Each row is a point on a tangle of strands that fork, close into loops and nearly touch. The rows are in no order.
Two points are linked if the straight distance between their rows is under 90.6. Some points are linked to none.
q570: -3; 10; 0; -17; -28; 3; -16; -10; 6; 9; -39; 26; -33; 15; -6; -48; 38; -15; 38; 14; 54
q86: 10; -13; -49; -8; -15; -19; -38; 3; 53; -28; -37; -11; 25; -26; 33; -28; 19; 2; -10; -4; -4
q902: -4; 25; 3; 8; 16; 28; 10; -2; -3; 30; 11; 21; -19; 49; 5; -31; 22; 2; 67; 15; 40
q383: 3; 6; 20; 19; -41; 18; 17; -9; 14; 13; -8; 8; -17; -14; 4; -28; 6; -1; -9; 12; 47
q61: -14; -3; 11; -16; -52; 38; -2; -36; -10; -24; 17; 2; -13; 18; 22; 20; -4; 3; 23; 21; 39
q22: 38; -34; -38; 5; 6; -14; -49; 27; -11; -2; -5; -2; 53; 5; 2; 54; -31; -20; -73; -5; -1
q159: -14; -40; -5; -4; -26; 1; -17; 6; 51; -30; 0; -13; 29; -49; 55; 15; -11; -4; -29; -6; -29
q191: -14; 19; 6; -6; 42; -12; 7; 4; 27; 17; -26; 3; -26; 12; 3; -44; 54; 4; 46; 15; -10
q981: -8; 0; -11; -33; -29; -21; 16; -40; -37; 0; 20; -17; -23; 6; -23; 9; 14; -1; -45; 19; 77
q725: 6; -1; 47; 35; -27; 13; 43; -16; 35; -28; 3; -1; -12; 15; 12; -6; -3; 10; 48; 1; 1
q43: 13; -8; -1; -15; 1; 24; -16; 18; -16; -42; 16; 7; 28; 25; -15; 48; -14; -3; 44; -27; -32
q812: 26; -4; -36; 26; 32; -12; -7; 22; 7; 25; -11; 12; 22; 3; -26; -31; -50; 18; -42; -14; 8
q539: -47; 25; 30; -40; -23; 9; 17; -21; -63; 31; 5; 50; -49; -12; -43; -4; -4; 3; -2; 4; 16
q133: -6; 11; 28; -3; -35; -4; 15; -33; 14; 1; -16; 8; -41; 12; 9; -44; 21; 11; 28; 21; 44
q448: 45; 5; -22; 40; 12; -30; -6; 1; 24; 12; -32; -6; 2; -1; -7; -47; -21; 14; -28; -7; 25
q242: 36; -2; -21; 35; 36; 6; -18; 35; 1; 0; 2; 19; 41; -3; 13; 10; -46; -12; 15; -41; -58
q900: 20; -54; -1; -7; 11; 22; -14; 49; 22; -22; 4; 15; 43; 31; -21; 37; -19; -18; -37; -11; -3
q861: -34; 20; 29; -38; -17; -25; 1; -37; -8; -7; -33; -12; -40; -25; 11; -8; 52; 11; 22; 32; -32
q186: 16; -33; -7; 37; -31; 7; -5; 12; 37; -4; -19; 15; 22; -25; 17; -13; -37; -1; -58; -2; 23
q609: 35; 7; -27; -8; 27; -53; -15; -17; -29; 1; 12; -65; 10; 5; -10; 40; 19; 7; -44; 16; 0
q26: -55; 6; 35; -41; -15; 27; 8; 10; -45; 16; -25; 52; -33; -17; -39; 7; -2; -3; -27; 4; -12
q41: 8; 35; 7; -19; -13; 18; -28; 15; -24; 0; -22; 13; -28; -29; -10; -1; 48; -28; 43; -12; -5
q567: 28; 22; 13; 4; -17; -9; 4; -9; -9; 13; 28; -49; -15; -5; 14; 16; 62; -38; -8; 21; 50
q435: 15; 1; -8; -26; -20; -10; -18; -8; -18; -34; -7; -13; -19; 30; -31; 13; 17; 3; 18; 6; 21
q509: 10; -65; 3; -6; 5; 4; -6; 33; 46; -36; 11; -20; 42; 24; 17; 46; -1; -15; -31; -1; -2
q542: 5; 10; 1; 16; 37; -5; 27; 2; -3; 7; 19; -23; 1; 22; -8; -3; 1; 13; 11; 1; -17
q504: 32; -4; 17; 48; 32; -2; 1; 30; 23; -9; -3; 2; 18; -6; 7; -9; -47; 1; 17; -38; -56
q773: -30; 34; 44; -18; -35; 5; 0; -29; -3; -1; -14; -1; -43; -34; 38; -12; 38; -13; 57; 16; -22
q815: -23; 6; -24; -30; -53; 6; -11; -28; -30; 6; 0; 20; -23; -7; -14; 0; -10; -1; -22; 6; 65
q817: 9; -25; -41; -13; -2; -16; -33; 7; -3; 2; -14; -16; 26; -19; 3; 20; 1; -8; -74; 4; 12
q953: 22; -8; -15; 16; 8; -30; 14; -12; -45; 18; 47; -16; 19; 17; -19; 47; -58; 7; -69; 5; 21
q633: 28; -15; 47; 30; -3; -14; 28; 9; 44; -36; 2; -22; 1; 1; 1; 13; 1; 3; 24; -10; -26
q87: -39; 0; 15; 4; 34; 29; 38; -4; 7; 52; 18; 13; -5; 20; 13; -29; 26; 5; -5; 31; 23
q658: -23; 13; -1; -13; 9; -37; 44; -30; -39; 33; 32; -6; -28; 18; -43; -23; -27; 26; -26; 11; 46
q271: 4; -11; -1; 4; 36; -11; 21; 4; 1; -11; 33; -43; 33; 26; 4; 39; 7; 12; -2; 4; -46
q34: 34; -6; 15; 22; 0; 10; -6; 18; 15; -37; 21; -22; 17; 24; 8; 30; -10; -8; 51; -18; -34
q515: -2; -36; 2; -35; -14; 17; -20; 31; 16; -24; -26; -1; 5; -12; -9; 21; 35; -32; -22; -4; 19
q74: 40; 10; -32; 2; 5; -16; -41; 13; -5; -29; -23; -6; 6; 16; -31; -8; 1; 4; 20; -25; 1
q192: -18; -12; 8; 0; 0; 18; -3; 17; -2; -6; -23; 44; 3; 15; -40; -21; -37; 16; 5; -16; 1
q664: -2; -34; -1; -16; 1; -27; -25; 15; 28; -29; 11; -45; 37; -53; 48; 55; -1; -14; -45; -8; -58
q157: -14; 29; 19; -9; -19; 6; 7; -15; -54; 14; 3; 40; -40; -15; -53; -16; -33; 5; -1; -17; 34
q404: 26; -10; -21; 3; -9; -19; -22; -3; 29; -18; -28; -8; 10; -2; 5; -25; 13; 5; -7; -3; 8
q445: 3; -4; -9; -16; 10; -32; -14; 6; 7; -26; 5; -42; 9; -40; 22; 38; 32; -16; -23; -4; -56
q834: 2; -10; -2; -36; -23; -10; -9; -23; -24; -29; 7; -31; -14; 19; -26; 34; 26; -2; -18; 13; 52
q683: 30; 27; 1; 18; 4; 9; 15; -8; 3; 31; 22; -24; -9; 23; 16; -13; 37; -19; 32; 18; 44
q825: -20; 24; 38; 11; -29; 21; 10; -5; 10; 13; 8; 2; -20; -44; 42; 1; 28; -23; 44; 4; -20
q675: -53; -19; 20; -37; 6; -25; 8; -16; 18; -20; -26; -7; -11; -17; 22; 2; 37; 18; 7; 23; -65
q155: 8; -5; -12; 29; -29; 25; 8; -2; 19; 7; -14; 31; 3; -26; 9; -30; -37; 10; -23; -7; 34
q195: -44; -18; 10; -21; 33; -16; 11; 12; 40; 0; -31; 1; -3; -14; 29; -19; 36; -3; 21; 13; -74
q526: 24; -18; -4; 21; -27; 8; 11; -9; 6; -23; 16; -6; 21; 36; -20; 16; -38; 9; -7; -7; 33
q783: -16; 7; -3; 10; 42; 34; 28; 7; 10; 33; 12; 24; 6; 47; 1; -31; 10; 0; 33; 12; 28
q458: -25; 7; 26; -5; 3; 17; 9; -2; -9; 11; -33; 43; -31; 19; -27; -35; -7; 7; 30; 2; -3
q715: -53; -5; 7; -31; 11; 32; 1; 12; -21; 22; -34; 55; -21; 12; -20; -19; 20; -10; 6; 9; 1
q654: -6; 2; -1; -3; 23; -21; -17; 21; 50; -15; -31; 5; -7; -31; 27; -33; 13; 0; 43; -9; -61
q422: -8; 28; -12; -19; 19; -18; -23; 3; -21; -18; -19; -10; -5; -23; -13; 8; 15; 16; 38; -29; -64
q555: -1; 28; 18; 15; 31; 14; 19; 6; -21; -5; 27; 5; -3; 16; -24; 13; -31; 18; 38; -25; -42
q237: -50; -6; 3; -4; 27; 3; 34; -19; -1; 44; -4; 27; -20; 9; 8; -54; -1; 31; -23; 28; 17
q321: 12; 13; -9; 12; 8; -37; 28; -21; -43; 21; 41; -19; -8; 17; -37; 2; -42; 8; -31; -2; 36
q578: 43; -37; -19; 27; 24; -12; -28; 39; 2; 4; 1; -4; 50; 18; -10; 34; -35; -16; -49; -3; -22
q916: 27; 8; -37; 35; 45; 17; -17; 24; -21; 31; 21; 11; 50; 7; 9; 21; -53; 9; -6; -23; -44
q648: -28; -6; 14; -20; -34; 17; 19; -30; 2; 1; 17; -21; -10; -3; 30; 23; 41; -1; -7; 35; 20
q67: -3; 12; -32; 19; -14; 38; -11; 3; 8; 21; 18; -2; 15; -44; 68; 6; 5; -31; 14; -3; -17
q361: -29; 23; -39; -21; -31; -13; -5; -44; -51; 8; 16; 14; -12; -7; -18; -10; -43; 24; -20; -5; 43
q334: 7; -15; -16; 4; -53; 29; -10; -29; 11; -32; 17; 3; -1; 19; 11; 14; -32; 12; 8; 5; 45
q213: 4; -41; -9; 11; -27; 11; -16; 30; 46; -10; -16; 6; 30; -44; 32; 11; -18; -24; -62; -10; 4
q832: 11; 30; -19; -18; -12; 14; -30; 9; -21; 9; -30; 17; -26; -15; -7; -21; 44; -27; 20; 0; 35
q541: -18; 14; 34; -21; -28; -4; 24; -35; 1; 23; 24; -42; -17; -16; 38; 12; 71; -8; -20; 38; 42
q843: 10; 18; -48; 1; 39; 16; -17; 6; -45; 13; 38; -15; 40; 16; 12; 40; -18; -1; -2; -9; -26
q706: 4; 12; 19; 33; -12; 25; 12; 8; 35; -2; -5; 18; -10; -7; 32; -27; 1; -9; 49; -8; -3
q113: 7; 11; 29; 30; 26; -19; 13; 5; 14; -12; -6; -5; 12; -29; -9; -21; -31; 23; -2; -33; -57
q188: 11; 48; 13; 8; 18; 4; -16; 13; -25; 14; -5; 3; -23; -27; -13; -14; 20; -7; 47; -29; -38
q372: 3; 13; -5; -12; 8; -32; -28; 6; 16; -34; -27; -8; 5; -35; 13; -9; 7; 18; 48; -21; -72
q454: -32; -8; 13; -23; 7; 1; 11; 8; 35; 2; -45; 20; -16; 18; 19; -32; 49; -9; 31; 25; -16
q463: -17; 20; -20; 1; -10; 3; -5; -12; -30; 10; 3; 43; -18; -16; -31; -23; -60; 22; 0; -24; 15
q789: 7; -22; -3; 2; -24; -4; 3; -6; -15; -15; 25; 0; 22; 11; -22; 33; -55; 13; -38; -9; 8
q944: 10; -46; -9; 9; 18; 0; 4; 14; 36; -23; 39; -30; 50; 33; 33; 54; -13; -6; -3; 1; -35
q982: 11; 19; -26; -9; 26; 28; -34; 23; -39; -6; 25; 5; 30; 25; -8; 40; -13; -16; 32; -22; -29
q522: 55; -4; 31; 53; -6; -4; 14; 0; 1; 10; 30; -38; 6; 2; 8; 40; -1; -29; -26; 12; 20
q712: -5; 20; 6; -11; 27; -20; 8; 6; -2; 16; 6; -38; -11; -20; 2; -3; 66; -14; 1; 14; -26
q101: -21; -7; 8; 17; 25; -16; 39; -14; 29; 18; -21; 28; -25; 2; -16; -69; -34; 42; -15; 6; 16
q420: -13; 26; 20; 4; 13; 16; 10; -6; -22; -12; -3; 30; -20; 27; -25; -9; -18; 14; 70; -13; -33
q27: 20; 6; -29; -9; 1; -37; -15; -14; -21; 17; 0; -35; 2; -15; -5; 13; 22; -3; -60; 20; 26
q275: -3; -36; 2; 15; 18; 8; 7; 28; 20; 1; -20; 29; 18; 15; -30; -24; -40; 24; -24; -16; 3
q194: -22; 16; 12; -5; 22; 7; 46; -19; -29; 58; 47; 5; -15; 26; -18; -22; 7; 6; -15; 20; 52

A piece is all that can be reached along the links. How many separate loops has the piece of each point below (a circle has one, a figure eight two, a Y none), and how many tips (points with one link)?
q372: loops 0, tips 3
q509: loops 2, tips 2
q61: loops 1, tips 1

How many points has the smallest loop of links through each point below? Write none if it is on no loop.
q61: 15
q435: 12
q26: 7
q633: none

A fork is a point with three links, a tip a point with one. Leave the first point through the second and follow the links. Name the first fork or tip that comes.
q133, q570: q195
q773, q825: q113
q404, q74: q463
q321, q953: q87
q900, q509: q458
q361, q815: q404
q372, q422: q445
q271, q944: q609
